A landscape with many valleys, sampled at points; each row gives a point and its height.
A ball rolls from a point to the lowest of its 5 nearest points, and stops where none of them is lower. Distance is the straight distance between rows; heights are no part of it.
q228 h=390: [ 53 100  67  92 133 119  59 137 105  96 113  94 152 136 110 113 106 113
  94 109 122  73 125 202 102 131 120 172 112  97 125 104 126 123 163 176
 116 123 127 115 170  96 121  89 178 156 119  97 103 127 114 148 136 180]
q738 h=214: [200 122 166 152 137 141 108 183 164 119  80 143 108 102  89 141 166 109
 166 130  88 160 159 144 193 142 111 141 169 203  98 121  80  87 123 132
 137  96 109  80 128 112 149 116 107 104 128 110 121 147 115 179  51 134]
q415 h=324: [133 128 145 148  99 120 178  61 114 102 132 161 121 164 139  85 135 149
 132 168 168 133  79  68 105  90 101 138 131 110  95 133 136 155 129 138
 167 125 127 143 112 177 132 131 111 123 114 128 129  88  98 150 138 106]
q360 h=263: [170 123 164 198  94 166 146 118 154 110 153 161 117 108 155 117 171 133
 159 132 173 161  93 117 188 100  98 112 129 161 101 144 112 114 155 108
 166 139  81 114 137 143 154 127 140 102 142 119 127 124  60 126  83  89]
q52 h=253: [168 113 182 202  93 165 162 105 156 101 188 190  96 139 213 129 176 150
 147 147 215 149  90  98 175 106 118 105 149 134 103 147  94 135 129 117
 170 164  93 118  91 127 146 161 113  97 140  92 142  78  72  87  99  80]
q993 h=185: [141 101 162 160 188 119  88 178 134 138  74 118 123  73 123 113 136 145
 148 145 116 128 144 158 131 128 130 114 124 121 181 162  97 115 154 178
 164 105 151  82 120  99 143 122 133 104 154 159 121 180 120 143 129 138]
q362 h=183: [ 84 126 125 118 108 181 136  93 122 131 146 133 114 175 148 147 140 100
  92 104 112  86  64  67  90 152 122 138  97 129  95  90 184 124  30  91
 120 145 103 183 120 136 115 163 158 171 121 112 108  93 147 126  88 112]
q766 h=312: [156 143 147 143  91 197 114 131 152 160 158 107 108 141 158 181 126  99
 111  82 113 117  76  65 149 185 119 144 140 178 114 126 165  96  31 103
 105 125  85 152 117 112 106 158 123 168 137  90 131 144 172 113  81 116]
q652 h=418: [128 134 134 150 147 128 132  90 108 132 185 144 130 121 160 119 113 192
 158 134 158 162  92  69 107 109 174 116 115  79 146 159 132 167 114 136
 132 151 134 171  85 155 133 181 108 141 123 161 174  76 114 111 174  95]
q10 h=184: [132  87 143 153 222 111  67 194 142 103  68 128 117  58 146 123 151 147
 187 152  98 110 170 155 134 151 126 101 121  96 167 165  45 135 160 156
 124 117 187 112 105 116 141  92  88  88 136 220 109 148 112 111 135 148]
q596 h=315: [165 155 123 132 166 146 106 158 131 142 110 137 120  84 129 142 140 144
 114 123 104 146 160 152 144 153 150 113 124 155 141 173 116  96 122  89
 123 109 112 101 128 124 102 160 123 125 158 138 137 199 139 144 118  94]
q141 h=411: [ 51  90  60  87 124 137  81 133  97 142 132  96 163 135 110 115 127 107
 101 124  93 132 144 223  86 149 142 162 102 100 115 106 162 137 142 133
 136 144 127 142 173  69 108  84 160 141  94 131  88 146 147 155 126 164]
q358 h=240: [108 125 129 126  66 166 157 109 121 160 119 129 104 172 129 162 157  93
  78 109 144  88 106 116 127 144  73 151 105 159 101  59 157  77  53 103
 126 140  73 151 162 152 111 121 152 149 120  89  81 107 132 145  67 151]
q823 h=328: [ 89 115 100 127 155  47 125 122  85 145 144 117 181 121 138 129  71 160
 142 160  90 102 145 146  84 105 165 127 102  54 164 145 124 153 143 125
 101 136 169 122 100 126 149 103 105 104 125 187 141 153 129 116 203 123]
q990 h=181: [183 119 173 157  78 194 150 109 134 165 189 148 120 135 171 164 147 138
 120 111 143 153  59  81 139 154 155 114  90 145  96 171 125 137  93 121
 120 156 113 143  83 124 134 166 123 145 152 115 160 122 113 102 138  87]
q115 h=211: [115  87 154 132 217 101  91 180 111 108  89 119 135  82 130 116 149 173
 173 154 116  98 195 147 148 127 171 104 116  86 161 161  50 120 176 136
 102 125 200  95 103 125 131  99  86  97 160 200 120 150 128  87 161 105]
q745 h=244: [129 118 144 109 173 112 111 130 129 121 131 137 133  80 131 118 139 176
 133 159 100 108 154 140 128 130 171 116 115 109 180 151 119 121 150 139
 143 118 135 101 114 151 138 142 108 121 138 164 129 162 134 151 164 106]
q13 h=523: [115 159 137 101 102  74 140 123  93 102 143 138 172 171  97  73  53 137
 121 181 129 139 113 167 104  48 135 110 161  90 137 152 115 227 176 127
 136 135 168 150 140 170 139  98 111 157  93 111 120  44 154 104 211 144]
q343 h=292: [122 125 171 165 173  70 101 143 111 114 111 176 144 140 145 113 130 198
 163 149 151 127 127 136 131 100 142 101 102  79 177 154  95 125 187 136
 128 159 163 123 136 134 149 103  62 105 136 152 159 115 113 100 146 130]
q274 h=136: [136  93 145 129 205 115  80 177 140 137  66 110 127  78 112 105 151 133
 154 157  86 132 188 162 150 154 112 129 144 143 170 141  68 119 174 169
 132  86 162  64 122  92 161 108 111 106 127 159 101 168 142 137 121 156]
q968 h=274: [131 127 117 131  98 163 160  77  96 156 181 142 129 121 141 109 119 158
 118 133 167 160  92  59 103 129 157 116 127 105  88 150 148 141  89 123
 119 166 129 151  98 137 153 157 122 123 118 139 174  74  98  97 165  66]
q849 h=192: [188 105 168 155 149 130 113 163 135 120 108 154  95 107 144 123 145 124
 162 164 142 152 132 129 156 138  94  93 140 157 127 139  70  89 189 142
 176 131 122  93 144 148 159 149 129  93 146 153 110 167 108 155  78 167]
q26 h=204: [199 121 178 150 119 154 123 156 157 110 128 165 112  94 126 145 166 132
 173 148 152 151 138 138 193 139 131  98 148 171 117 152  65  95 152 116
 132 116 102  93 124 146 147 152 101  85 154 125 142 179 100 147  67 131]
q921 h=486: [ 63 130  71  77 144 141  86 109 102 122 120 102 151 151 113 148 107  81
  92  84 116 113 139 173 104 156 169 159 105  97 135  96 190 119 116  86
  88 151 109 130 162 102 108 114 208 144  92 118 137 161 162 129 102 132]
q220 h=93: [142 150 106 126  95 154 168  49 104 163 164 140 126 149 161 109 122 109
 104 101 143 122  95  56  92 130 145 139 116 111  98  96 194 178  77 117
 116 157 134 211  96 157 131 132 126 135 117 137 128  55 143 127 148 111]
q625 h=542: [ 57 129  58  57 184 139  40 144 136 131  90  87 153 115  82 142 116  96
 120  96  72  78 160 222  98 115 167 155 132 120 131 144 142 121 128 142
 114 147 133 120 154  76  88  99 184 150 114 152 110 172 139 149 125 140]
q15 h=536: [131 140 149 147 122  88 161  90 121 129 157 154 112 134 146 110 133 178
 113 146 146 151 101 100 113 111 157 118 124  82 139 126 136 167 127 131
 144 159 143 170  95 170 140 142 109 120 135 140 159  81 100 118 175 121]
q914 h=585: [104 143  97  96 158 155  80 163 154 112  96 108 106 108 100 154 105  95
 132  76  97 110 187 194 133 164 163 125 128 157 114 143 151  98 100 134
 108 108 138  81 166 114  97 123 159 157 112 130 112 217 162 134 102 116]
q248 h=202: [112  80 163 153 203 117  72 180 105 124 109 133 116  84 129 108 150 178
 189 147 108 119 155 160 132 100 115 102 139  89 160 150  53 124 164 158
 133 128 188  98 120 123 172  99  99  89 111 194 115 128  95  99 136 130]
q110 h=129: [159 148 146 115  77 164 187  59 166 142 155 165 106 160 171 140 122 121
  99 159 175  92  71  44 115 119  86 148  98 160  55  78 159 131  86 138
 168 123 106 151 116 159 122 174 118 123 100  97 116  71 134 109  93 117]
q43 h=540: [140 130 105 134 111 171 128 166 156 157  77 102 102 165  99 189 146  86
 114  71 123 116 167 117 137 137  46 134 183 192 122  86 132  63  52  83
  90 147  80 106 158 153  89 101 171 173 129  70 102 165 140 128  53 138]
q647 h=346: [ 92 143 121 103 101  55 125  98  93 132 140 105 184 160 120  88  96 124
 108 143 113 111 122 158  98 105 117 130 101 104 133 119 140 177 174 170
 148 111 180 153 127 146 128  87 134 112 117 113 113 105 141 153 188 158]
q285 h=271: [116  89 161 132 112 105 108 132  85 111 103 143 126 121 120  90 115 163
 143 147 133 127 161 134 112  99 112 122 114 105 139 121 108 113 169 154
 143 143 158 130 135 133 160 112 116  99 112 132 119 113  90 151 168 156]
q589 h=534: [ 55 104  63  86 144 102  94  96  54 121 153  94 202 130 110  99  78 118
 111 138  73 124 130 205  90 126 186 144  89  68 138 135 163 192 162 122
 124 138 142 161 125  99 118  87 141 117  88 147 145 132 159 114 170 126]
q571 h=146: [136 126 142 116  63 161 181  97 148 128 126 131 121 138 146 137 127 111
  91 132 149 126  91  90 111 128 100 141 135 160  96 113 144 124 111 144
 143 106 109 152 141 127 135 136 139 138 114  81 138 107 134 133  87 129]
q95 h=246: [158 125 131 121 130 148 130 151 130 139  88 133 124 130  88 136 149 118
 123 122 124 131 138 147 148 150  83 120 153 153 126 124 133  86 132 130
 154  82 111  84 152 113 162 122 142 109 152 117  79 172 115 142  84 121]
q735 h=250: [231 128 153 181 127 158 134 191 170 117 119 150  92 110  84 176 145  80
 159 101 128 212 177 105 214 159  75 110 171 225  98 160  56 121 100 117
 111 106  66 129 140 103 116 115 114 114 157 110 158 152 127 135  52 156]
q566 h=245: [151 100  97 122 113 136 131 147 148 136  88 128 123 143 114 143 134 102
 121 112 131 117 146 137 129 149  86 124 144 207 105  93 128 104  98 151
 116 103 104  89 167 148 116 112 156 128 144 102  97 181 109 151  46 138]
q740 h=266: [101 117 116 119 118  68 117 132 123 107 113 105 131 139 118  81 127 140
 123 156 105  94 134 188 115 140 142 134  99  94 134 108 138 111 162 156
 150 104 150 120 116 107 156 101 146 106 122 145  98 142 135 152 169 152]
q725 h=149: [162 116 152 142  64 202 171  94 150 138 190 135 107 167 169 135 142 116
  99 115 160 123  57  55 145 152 107 127 123 157  89 135 161 154  79 114
 146 124  79 130  77 122 118 172 137 123 126 103 134 107 142  92  94 102]
q543 h=409: [124 154 154 129 169  80 138 101  99 131 143 130 163 126 135 113 103 190
 150 150 138 163 118 116 109  74 191 120 125  66 165 149 126 163 163 112
 133 161 180 188  97 145 145 134 114 124 109 164 188  99 121  89 212 107]
q433 h=234: [193 144 163 155 140 185 114 183 161 133  94 128  98  96  89 155 156  83
 154 111 146 176 183 140 221 139  95 108 164 226 115 140 102 125  96 122
 118 100  87 101 148 122 117 163 108 137 139 127 136 159 134 149  93 139]
q369 h=317: [108 114 106 122 147  65  89 124 138 109 117  91 139 111 121  94  95 108
 109 145  92 134 129 178 103 129 138 157 108  82 142 140 142 127 160 139
 150 111 159 110 132  96 137  96 121 118 151 160 118 154 120 139 147 180]
q237 h=124: [ 96 160 152 124  93 195 166  73 140 141 167 150 113 169 153 137 147 125
  93 138 174  60  75  45 116 112  78 145 126 129  87  75 160 144  53 128
 150 144 119 182 104 161 122 161 121 157 115 127 115  43 136  90 120 131]
q736 h=286: [135 129 128 101  83 128 161  68 139 123 151 133 124 181 128  72 116 113
  99 143 157 108 134  57 109 127 119 118 130  95 109 105 156 151 110 143
 150 119 114 174 116 147 139 155 143 136 109 104 134  82 125 127 141 130]
q261 h=187: [142 147 157 123  91 152 185  65 141 100 158 163 102 152 155 102 139 131
 118 162 178 124  85  42 129 112 111 143 120 128  75 119 155 143 123 122
 173 141 117 160  98 148 144 164 106 114 115 105 135  66 116 121 143  99]
q958 h=364: [108 151 148 168 136  78 142 143 101 114 106 149 120 111 147 130 125 190
 204 138 186 133 104 137  86  41 128  81 166  62 166 154  71 148 195  95
 108 176 217 127 115 159 112  66  69 124 109 122 175  70  81  79 200 122]
q841 h=350: [ 58 139 103  94 130 104 116 124 104 135  98 109 174 138 131 105 120 127
 117 138  86 125 127 158  97 119 168 146  91 112 144 107 156 130 159 110
 136 114 149 151 124 106 132 133 164 143 122 161 145 140 141 124 185 126]
q857 h=489: [ 98 155 118 123 111  99 153  67  91 116 151 111 145 145 132 105  93 147
  93 154 145 137 123  96  96  95 164 133 117  85 115 134 158 150 148 137
 127 123 132 164 134 147 140 139 123 142  95 125 140  94 122  93 185 117]
q730 h=120: [ 99 177  80 101  74  90 181  80 104 136 142 106 150 162 112  85  96 110
  97 136 141 115 126  97 102 102 110 139 135  73 121 103 178 179 140 136
 152 154 154 213 141 156 112 118 152 137  87 113 135  52 159 161 146 158]
q155 h=375: [150 137 143 132 140 144 106 176 146 158 101 103 107  94 105 175 134 113
 126  99  93 148 186 118 163 157 133 109 149 188 101 151 114 119  91 126
  92 113  99 124 127 154 110 134 168 147 130 134 145 196 140 139  94 108]
q250 h=175: [160  96 178 160 179 140 116 209 169 110  77 149  85  94 102 101 157 148
 161 148 109 154 193 160 156 162 111 125 157 141 148 149  41 110 178 161
 157  90 133 104 136 121 175 105 100 115 111 159 102 158 109 152  92 154]
q483 h=230: [ 95  83 149 153 151  76 117 167 124 113 112 135 129 133 131  86 130 164
 137 151 104 135 153 165 117 107 103 114 116 106 153 146  67 118 204 170
 158 138 177  92 134 145 177 104  88  95 131 165 110 114  90 120 175 156]
q234 h=550: [ 59 139  82  82 164 149 116 113 136 134 109  75 125 118 118 164 132  72
 121  54  79  91 165 150 115 174 158 164 157 140 147 107 159  94  88  77
  96 166  99 130 176 125 104 117 184 159 134  90 102 160 152 159  84 126]
q249 h=603: [121 157 137 147 124  43 182 113  63 131 127 145 144 154 107  77  64 185
 147 151 154 128 117 125  77  53 137  91 146  83 149 157 107 177 192 136
 124 154 175 158 109 165 134 109  95 108 108 140 167  56 117  94 210 128]
q431 h=298: [181 144 105 113 121 156 142 163 143 155 103 110 100 138 106 176 161  90
 107  99 135 149 133 115 164 169  88 107 170 203 104 117 127 105  83 127
 108 120  86 110 133  94 128 147 150 147 140  93 126 167 129 129  69 108]
q713 h=526: [ 75 140  89  83 143  84 134  93  71 113 159 111 217 147  83 104  54 166
 102 137 103 160 103 158  81  86 207 129 128  69 140 135 151 226 183 117
  98 136 167 199 123 124  96 120 114 158 107 148 166  87 207 135 189 113]
q371 h=363: [189 127 141 150 148 153 120 163 153 169 162 138 106  97 162 166 162 153
 143 114 142 151 107 108 145 169 152 104 115 173 133 169 117 126 103 123
 121 131  81 110 101 122 112 177 129 114 163 155 149 149 132 124 137 109]
q252 h=475: [114 114  75 148 133 172 115 154 151 169 117 113 112 161  86 213 126  66
 141  62 132 142 163 105 165 174  84 139 195 195 131 110 139 106  55  89
  70 124  85 123 148 176  87 122 159 186 149  98 123 175 187 114  72 137]
q601 h=441: [ 86 153  87 111 130  73 141  94  83 116 153 115 173 125 141  95  80 133
 104 138 122 133 137 132 110 110 174 134 109  70 157 140 139 193 143 125
 122 129 147 184  81 122 142 124 142 138 113 136 137 108 151 108 182 119]
q925 h=301: [100  97 124 120 175  85  73 160 105 117  99 121 140  83 118  90 117 144
 123 160  69 111 179 191 127 136 142 119  92  99 155 143  88 116 161 165
 134  89 164 101 148 100 147 116 144 109 134 173 122 177 139 128 173 137]
q481 h=55: [122 126 127 124 136  61 132 123  94 110 123 118 149 141 129 120 109 200
 112 153 107 119 145 138  99 107 139 123 122  75 145 129 136 136 183 134
 144 106 150 145 124 119 142 123 113 137 122 136 135 121 119 154 165 132]
q495 h=383: [138 138 166 150 132  76 142 132 135  92 127 165 109 135 156  93 117 191
 171 152 167 139  94 112 131  75 111  93 140 109 138 143  57 132 201 151
 157 156 179 123 121 147 171 106  80 119 121 128 152  74  68 108 139 125]
q864 h=261: [176 133 169 149 108 144 154 114 143 130 145 151 125 111 155 157 153 161
 135 142 165 132  87  87 155 124 136 109 116 162 119 132 108 102 126 121
 159 129 115 106 107 146 121 169 111  99 163 120 117 139 101 129 114 102]
q327 h=373: [100  79  99  99 164  85  44 204 141 133  97 101 114 122  86  69 109 122
 128 167  71 115 159 214 130 152  87 148 100 108 140 166 110 112 172 176
 156 112 172  94 143  62 153  86 118 120 111 150  95 148 135 149 188 182]
q217 h=223: [ 94 129 110 113  96 141 131  84 103 111 155 129 129 145 120 128 120 109
  88 117 147  99  72  87 106 129 136 135 101 121 103  92 193 108  92 111
 138 131 122 154 140 143 124 115 149 158 113  92 106 101 118 105 134 134]
q947 h=278: [104 136 101 114 123 123 154  80  90 138 156 116 132 140 133 100 101 130
 106 118 125 139  93 100  89 137 200 156 123  93 134 118 195 158 122 108
 127 141 131 174 127 123 130 136 140 143 110 118 152 103 153 134 148 114]
q478 h=217: [171 125 148 145  82 143 150 105 160 135 174 179 123 136 137 157 152 134
 122 117 162 151  80  78 146 129 123 127 124 132 127 118 127 123  97 114
 132 142 108 133 101 136 145 168 101 129 130 113 129 121 104 127 105 109]
q763 h=242: [195 118 169 167 100 172 148 114 180 136 191 153 112 132 181 156 176 130
 150 116 203 156  92  96 186 127 119 111 102 162 102 142 106 121 118  92
 170 149  62  97  81 109 120 187  97 127 143  98 145 121  95 118 108 102]
q473 h=297: [104 125 107 128 123 105 129 103 117  99 117 115 116 138 124 102 121  84
 116 150 108 105 132 147 102 123  99 149 124 112 111 106 148 130 138 148
 140 116 132 139 156 142 120  91 138 156 120 131  85 119 115 158 145 186]
q584 h=255: [151 114 108 115 115 122 150 121 135 162 117 113 121 112 131 132 155 115
  89 132 123 131 124 148 139 156 129 115 139 123 142 114 144  99 141 131
 146  95 118  96 143 130 159 123 135 123 140 116 113 157 130 138 109 129]
q258 h=154: [170 166  91 145 167 166 102 157 158 141 111 136 110 105  87 195 128  77
 138  82 112 146 197 127 163 187 125 143 158 185 115 145 144 108  68 124
  84 101  81 100 142 112  89 122 160 149 151 110 132 182 142 114  83 114]
q391 h=107: [119 136  92  81  84 132 181  59 122 133 137 120 128 196 138 112 105 117
 106 129 166  85 120  77 100 127  96 144 149  83  98  84 190 167  98 136
 129 106 148 206 168 148 118 125 160 129  97  98 103  23 133 138  98 145]
q345 h=288: [ 89 118 111 127 155  59 101 136 115 126 136 110 159 125 109 103  81 133
 126 164 107 121 146 185 103  91 130 125 121  67 169 149 135 143 194 155
 187 118 167 107 129 126 134 110  97 105 123 140 123 145 122 142 181 139]
q882 h=408: [ 89 120 111  90 141 115 125 143 147 111  89  94 100 108 110 137 127  98
 120 102  79 106 149 171 129 150 139 157 118 133 150  96 159  97 140 137
 121 105 126  93 148  97 119 106 151 167 138 131 104 151 146 167  96 146]
q759 h=333: [181 129 141 155 124 171 123 163 153 151 120 135 101 130 112 192 148  87
 126  96 117 172 130  93 194 163 102 132 168 203  97 122 100  95  64 108
  69 128  46 104 147  98 108 156 103 126 174 105 126 167 134  98  50 128]
q959 h=205: [141 120 125 133  82 138 150 115 153 143 102 136 112 131 124 144 146  91
 103 104 139  92 144 113 147 158 106 148 129 158 141 103 144 109  95 113
 138 121  86  96 163 118 131 151 141 127 127  96  94 159 115 151  76 128]
q202 h=470: [117 141 130 138 113  86 153 118  91 102  98 159 143 126 116  82 109 190
 135 178 195 139 121 122  98  62 104 124 141  78 152 137  90 162 206 144
 146 157 160 125 120 170 144  99 105 104 113 133 143  72  94 129 172 143]
q457 h=506: [ 74 144  82  80 140 178 159 140 147 170 108 119 123 138 116 162 137  92
 112  75 109 105  99 146 108 154 140 161 130 142 118  76 176  81  54  96
 105 116  91 118 149 141  84 113 190 154 126  79  82 158 155 122  79 142]
q171 h=279: [194 103 181 165 100 174 156 136 168 145 136 138 108 136 120 169 138 102
 150 119 130 166 113 101 218 148  95 141 153 216 109 120  97  92 124 117
 130 122  63 104 142 118 149 159 116 118 153 110 119 126 116 111  66  87]
q522 h=335: [180 125 128 143  95 167 151 146 163 132 158 126 118 105 150 147 144 124
 127 113 127 143 129  96 131 170 142 117 141 175 134 137 133 119 123 117
 120 113  90  98 108 106 122 158 118 131 155 120 141 183 129 130  94 106]
q292 h=336: [125 133 129 141 140 119 147 102 138 140 156 145 154 127 144 106 128 136
 129 142 125 148 115 102 109 146 165 139  89 139 128 115 163 108 115 113
 138  87 100 134  95 120 145 141 130 106 126 133 130 143 139 121 125 113]
q814 h=495: [129 164 149 181 121 100 122 114 130 108 132 158 112 110 145 141 133 216
 192 159 185 133 101  94  97  62 148  99 149  81 155 157 106 133 175 132
 117 191 172 142 112 153 123 130 102 127 129 149 198  67  98  86 177 102]
q850 h=412: [136 143 126 123 127 179 113 156 153 139 123 105 113 102 113 177 141  91
 144  96 102 132 140 138 165 174 134 131 134 173 134 124 153 116  78  99
  68 123  93 119 150 111 110 149 148 152 157 114 148 182 163 123 105 108]
q935 h=339: [ 81 143 112 105 106 209 148 110 137 174 146 111 102 169 136 192 141  78
 109  68 146 105  94  92 120 140  98 149 114 180 114  77 162 104  41  89
  84 162 113 155 147 162  88 141 150 164 147 101 100 111 158 122  58 128]
q493 h=444: [ 97 110  71  86 122 146  87 166 127 126 110 104 110 135  80 157 124  95
  99  86 109 109 153 171 136 126 106 155 127 144 147  95 117  73  98 127
 116 144 106  83 179 110 117  84 175 170 123  70  83 164 165 151  75 182]
q346 h=262: [197 122 133 148 101 152 147 158 186 136 107 133  94 133  98 175 145  95
 138  80 112 156 161 110 197 153  71 137 186 226 114 102  79  90  88 123
 101 102  80 114 153 141 123 129 132 112 149 107 110 153 162 141  45 132]
q339 h=548: [ 80 144  93  95 149 163 122  96 102 163 118 109 133 140 136 146 133  99
 105  59  93 107 135 120  93 177 167 134  95 136 122  76 210 134  71  92
 103 137 140 162 130 119 111 126 180 139 100  95 125 121 155 122 111 130]
q515 h=483: [ 72 118 113 102 175 110  85 155 117 134  97  74 138  96 106 115  97 125
 106 115  72 104 152 208 113 143 167 147  96 125 126 116 150 112 149 131
 128 112 142 125 138  58 129 129 155 131 127 132 101 174 134 142 148 148]
q374 h=345: [136 103 135 118  91 106 143  99 121 100 145 136 134 156 138  78 139 153
 119 184 153 120 121 126 101 113  98 130 120 110 117 102 161 124 140 164
 154 113 152 127 137 145 129 113 137 134 118 127 103 101 103 144 145 144]
q341 h=560: [ 91 198 100  77  75  82 144 101  70  98 152 106 176 192  82  67  55 117
  98 129  92 118 126 155 120  74 167 158 140  67 128 131 132 231 151 163
 116 148 169 183 143 148  80 111 144 137 106 129 137  31 183 132 204 144]
q501 h=379: [159 163 163 158 140 130 141 131 121 123 175 164 109 126 169 139 141 202
 164 161 200 152 114  84 116 110 145  96 115 108 119 152 123 137 168 111
 124 167 161 148 100 137 110 157  92  91 135 145 177 106  69  94 168  85]
q977 h=273: [172 137 150 132 162 124 148 151 151 147 102 130 104  92 121 127 145 119
 154 132 124 148 122 111 163 149 131 104 135 155 107 129 123  93 132 127
 109 115 104  80 130 115 143 144 138 108 164 147 135 189 132 150 113 111]
q77 h=348: [107 143 105 104  85  86 172 102 121 123 137 109 137 170 111  91 119  97
 102 131 131 107 120 127  98 117 112 143 118 126 130  95 166 150 106 140
 138 124 123 164 142 129 121 112 145 117 104 110 124  72 131 125 155 160]
q573 h=231: [191 134 178 160 177 164 135 168 157 108 126 167 143  92 147 162 181 134
 164 147 142 136 117 119 149 122 157  91 109 160 153 148  91  95 131 126
 106 104 114  98  96 121 156 170  88  95 144 147 131 167 103 105 121 121]
q328 h=186: [158 112 130 159  80 198 154 115 157 145 145 132 111 161 149 157 136  99
  99  80 149 126 107  72 147 161  73 139  97 180  86 106 139 102  68 124
 117 133  58 147 111 136  92 165 126 139 146  89 132 126 140  92  81  98]
q372 h=347: [ 53 116  72  80 103 112 122 116 101 127 119  95 144 144 114 111  95 107
  94 143 117  94 123 180 104 124 122 157 106 119 142  99 179 127 141 129
 147 115 141 151 162 104 120 116 176 138 116 138 105 113 140 171 131 146]
q16 h=371: [ 97 107 109 116 148 113  74 164 112 104  70  86 121 104 112 115 119 126
 112 161 103 134 161 200 117 139  93 122 112 126 142 140 131 111 136 143
 142  81 147  88 139 107 154 115 134 124 113 145  94 175 123 145 101 172]
q586 h=316: [ 98 121  89  83  87 100 139  99  96 128 103 102 152 165 131 127 118 106
  87 121 129  99 135 156 100 134 103 134 121 120 131  96 178 116 134 148
 140 120 118 126 165 140 115 108 153 140 118  93  91 119 133 171 108 152]
q477 h=287: [151 131 140 139 201 130  77 178 155 121  93 115 152  76 131 122 126 125
 135 132 108 132 172 190 120 145 133 112 118 117 155 150 114 108 133 167
 128  99 162  93 140  97 118 127 120 108 131 190  98 184 149 136 149 120]
q430 h=327: [193 131 178 127 185 162 103 200 176 108 101 159 106  72 101 142 170 110
 162 130  72 155 166 161 189 160 124 116 166 149 143 166  74 134 107 121
  90 123 140  89 126 118 123 167 104 128 148 154 126 198 136 141 100 126]
q511 h=403: [177 118 156 140 105 178 130 142 175 159 195 131 126  70 173 187 159 131
 169  89 146 157 104  95 171 156 136 134 122 167 142 155 133 140 107 101
  81 118  84  91  80 115 113 192 103 140 189 134 172 158 140 126 120  78]
q510 h=277: [211 141 153 138 145 174 122 174 164 132 132 145 128 105 122 178 162 101
 144 118  90 171 158 125 174 146 148 135 140 178 117 148  91 129 108 104
  98  94  98 105 116 116 119 138 112 111 152 137 137 189 131 128  99 123]
q396 h=322: [139 122 150 131 142 108 121 104 132 136 152 122 136  93 155 115 157 167
 138 140 133 127 113 130 116 111 196 102  97  90 161 144 135 116 127 116
 116 133 135 127 101  96 123 151 109  95 142 142 151 136 122 123 155  90]
q502 h=349: [103 109 142 135 127  49 132 122 120  91 115 116 172 152 121  95  80 155
 130 160 129 142 130 160  99  74 129 106 136 102 146 148  72 148 207 154
 140 152 173 132 141 168 143  66  74 136 104 129 148  82 126 132 222 172]
q384 h=474: [ 82 114  90  92 154 127  58 163 132 123  77 107 100 111 104 117 148  66
 129 111  84  92 158 203 116 152 127 161 130 112 117 129 131 103 113 128
 125 111 123  79 154  87 127 109 201 114 124 127  96 182 139 162  97 144]
q631 h=307: [ 94 134 146 151 183  51 128 150 116 102 118 135 150 104 153 114 117 178
 182 158 151 136 143 166  93  70 148 107 122  64 156 140  75 145 197 134
 130 157 221 119 115 139 134  94  77 119 127 169 163  87 120  86 189 108]
q190 h=449: [121 161  87 124 152 190  96 146 144 135  97 113 132 150 118 214 132  73
 145  40  99 109 177  95 129 184 103 162 169 168 113 104 163  85  47 101
  79 134  84 117 155 141  97 117 159 177 140  92 139 176 173 131  62 131]
q785 h=283: [160 131 169 150 113 125 169  97 125 110 139 170 116 162 171  93 162 150
 113 140 150 133 113  85 135 139 121 123 124 134 113 118 113 109 150 116
 158 140 118 139  93 123 139 172 120 123 131 127 139 136  87 138 130 108]
q812 h=682: [ 99 167 116 135 108  80 185  89  95 118 152 145 151 148 116  82  86 158
 122 156 158 126 111 101 111  58 115 125 156  89 136 165 106 181 168 146
 131 148 170 147 138 169 131 117 109 134 121 127 154  60 133 117 182 147]
q938 h=173: [131 115 150 124  89 194 143  99 126 143 200 122 100 145 173 161 146  96
 100 117 123 119  74  51 122 164 124 138 129 160  89 122 178 140  61  79
 118 132 101 147  86 115 131 168 117 169 133 128 142  83 152 118 122 102]
q231 h=445: [ 54 159  96  93  80  76 133 109  76  81 166 103 163 152  96  83  91  91
 104 142 123 117 123 186 107  85 126 141 118  73 149 121 155 199 173 142
 126 137 164 171 162 109 104  67 104 134  88 143 119  61 142 147 184 166]
q995 h=243: [173 125 151 163 113 154 146  83 134 140 185 156 118 140 162 160 151 153
 157 131 186 139  84  69 139  98 129 100 140 124  90 168 116 137 125 112
 139 159 128 133  93 156 117 145 109  99 133 110 173  96  91 102 147 108]
q709 h=114: [118 125 135 135 140  69 124 142 110 125 128 128 150 109 155  83 104 170
 154 159 135 141 126 147 112  73 151 131 129  84 158 142 118 152 186 152
 138 132 172 131 122 137 138 107 102 107 127 147 160 123 103 120 192 133]

For each start below, name the point where the ball stops.
q921 -> q481
q457 -> q220
q346 -> q274
q328 -> q220
q141 -> q481
q785 -> q220
q814 -> q481
